A landscape with many valleys, sampled at points; each row gives a point and its height.
From any point a ball takes the steepest step (drop divided by distance) to one of its 4 nearest points. It stops when none of these is lower. Distance is the straight distance between rows; heights are no part of it.
Z573: 0; -12; 17; 1; -24; -14; 7; 48  (h 98)
Z649: 5; 14; -20; -24; -22; 21; 9; -6  (h 190)
Z473: -1; 19; -26; 24; 29; 29; -10; -30  (h 390)
Z398: 17; -11; -20; -53; -10; 20; -10; -11  (h 232)
Z712: -1; 13; -20; 7; -12; 17; 6; -4  (h 283)
Z36: -3; -29; 12; -16; -17; -6; 4; 46  (h 559)
Z858: 6; 9; 14; -5; -29; -15; 17; 15  (h 254)
Z903: -12; -11; -8; 37; 15; 27; -14; 3  (h 109)
Z13: 3; -6; 26; -20; -18; -36; 5; 34  (h 243)
Z564: -17; 27; 37; 12; 36; 26; -41; -17  (h 198)
Z552: 2; -14; 27; -9; -19; -23; 7; 60  (h 97)
Z862: 8; 15; -6; -48; -14; -10; 8; -24  (h 193)
Z654: -2; -12; -4; 16; -18; 14; 8; 26  (h 305)
Z46: 3; 45; -36; -1; 3; 14; 13; -33  (h 589)
Z875: -7; -6; 15; 31; -18; -10; 14; 34  (h 260)
Z601: 4; -8; 12; -30; -16; -12; 2; 12  (h 85)
Z246: -9; 10; 27; 35; 32; 10; -24; -11  (h 266)
Z326: 7; 24; -33; -36; -15; 24; 4; -21  (h 380)
Z479: 14; -5; -14; -55; 15; -39; 8; -53  (h 285)
Z263: 8; 7; -37; -31; -21; 42; -2; -11  (h 362)
Z359: 14; -12; -1; -50; -10; -9; 1; -14  (h 160)
Z71: 0; 1; 29; -28; -18; -35; 11; 26  (h 174)
Z2: 1; 23; -2; -16; -20; 2; 12; -3  (h 255)
Z697: -1; 25; 5; 14; -16; -18; 25; -2  (h 226)
Z355: 7; 18; -56; 11; 21; 46; -9; -22  (h 734)
Z222: 11; -11; 23; -45; 0; -42; 8; 0  (h 242)
Z331: 0; 9; -38; 10; -8; 32; 2; -8  (h 367)
Z500: -14; 19; 19; 26; 36; 8; -20; -26  (h 247)
Z760: -5; 32; 0; 29; 19; 1; -4; -23  (h 258)
Z604: -16; -10; 30; 50; 24; -3; -16; 2  (h 365)
Z984: -7; 15; 19; 36; 21; -7; -2; -15  (h 202)
Z782: 3; -13; -19; -6; -22; 31; 7; 8  (h 140)
Z80: -4; 6; 11; 31; -15; -12; 16; 15  (h 181)
Z645: -7; -4; 3; 38; 6; -1; 4; 1  (h 187)
Z889: -15; 22; 43; 16; 30; 12; -35; -11  (h 112)
Z636: -15; -16; 18; 27; 29; 36; -37; 2  (h 277)
Z258: 2; -32; 33; -21; -10; -31; 0; 70  (h 65)
Z348: -12; -29; 15; 49; -4; 3; -7; 27  (h 464)
Z211: -13; -13; 10; 47; 17; 8; -8; 7  (h 269)
Z91: 4; -1; 36; 3; -21; -47; 16; 58  (h 313)
Z741: 12; -48; -32; -42; 17; -8; 5; -35  (h 419)
Z147: 10; -43; 0; -39; 7; -30; 0; -10  (h 327)
Z180: -3; 37; -40; 14; 28; 16; -4; -42  (h 511)
Z887: 4; 35; -27; 12; 1; 9; 11; -28  (h 571)
Z823: 5; -38; 7; -43; 4; -21; -3; 7  (h 381)
Z313: 9; 29; -36; 5; 1; 24; 3; -28  (h 519)
Z686: 0; 5; -2; 1; -23; 1; 8; 11  (h 272)
Z998: -14; 3; 47; 39; 29; -16; -15; -4  (h 337)
Z217: -4; 7; 19; 48; 2; -17; 6; 3  (h 80)
Z798: 14; -17; 5; -44; 14; -46; 8; -36  (h 271)
Z701: 10; -61; -19; -37; 14; -26; 3; -13  (h 374)
Z303: 5; 30; -17; -21; -22; 12; 15; -14  (h 248)
Z297: 7; -9; -7; -27; -23; 14; 4; 10  (h 43)
Z918: -1; -1; -16; 26; -4; 21; -1; -4  (h 233)
Z429: -1; -10; 14; -13; -27; -6; 6; 33  (h 284)
Z248: -8; 31; -9; 16; 38; 16; -20; -39  (h 299)
Z707: -11; -29; 9; 49; 17; 18; -19; 14  (h 314)
Z603: -7; 13; -2; 38; -3; -1; 11; -8  (h 176)
Z312: 0; 44; -61; 8; 23; 25; -6; -38  (h 662)
Z528: -2; -2; 18; 28; -20; -22; 18; 48  (h 35)
Z900: 5; -44; 19; -34; -5; -30; -1; 34  (h 666)
Z138: 9; -29; -10; -44; -5; 12; -5; -9  (h 207)

Call two points neighbours if one is among the 4 nearest of the other. Go from one point of each pair to the other, from neighbour to neighbour, staying as low as possible. Name the highest point that can't be avoided.
Z297 / Z528 => Z13
Z258 / Z528 => Z573
Z903 / Z217 => Z645
Z217 / Z528 => Z80
Z258 / Z889 => Z500

For each start below, name the point where the ball stops.
Z429 => Z528
Z180 => Z889
Z36 => Z528
Z359 => Z297
Z760 => Z217
Z654 => Z297
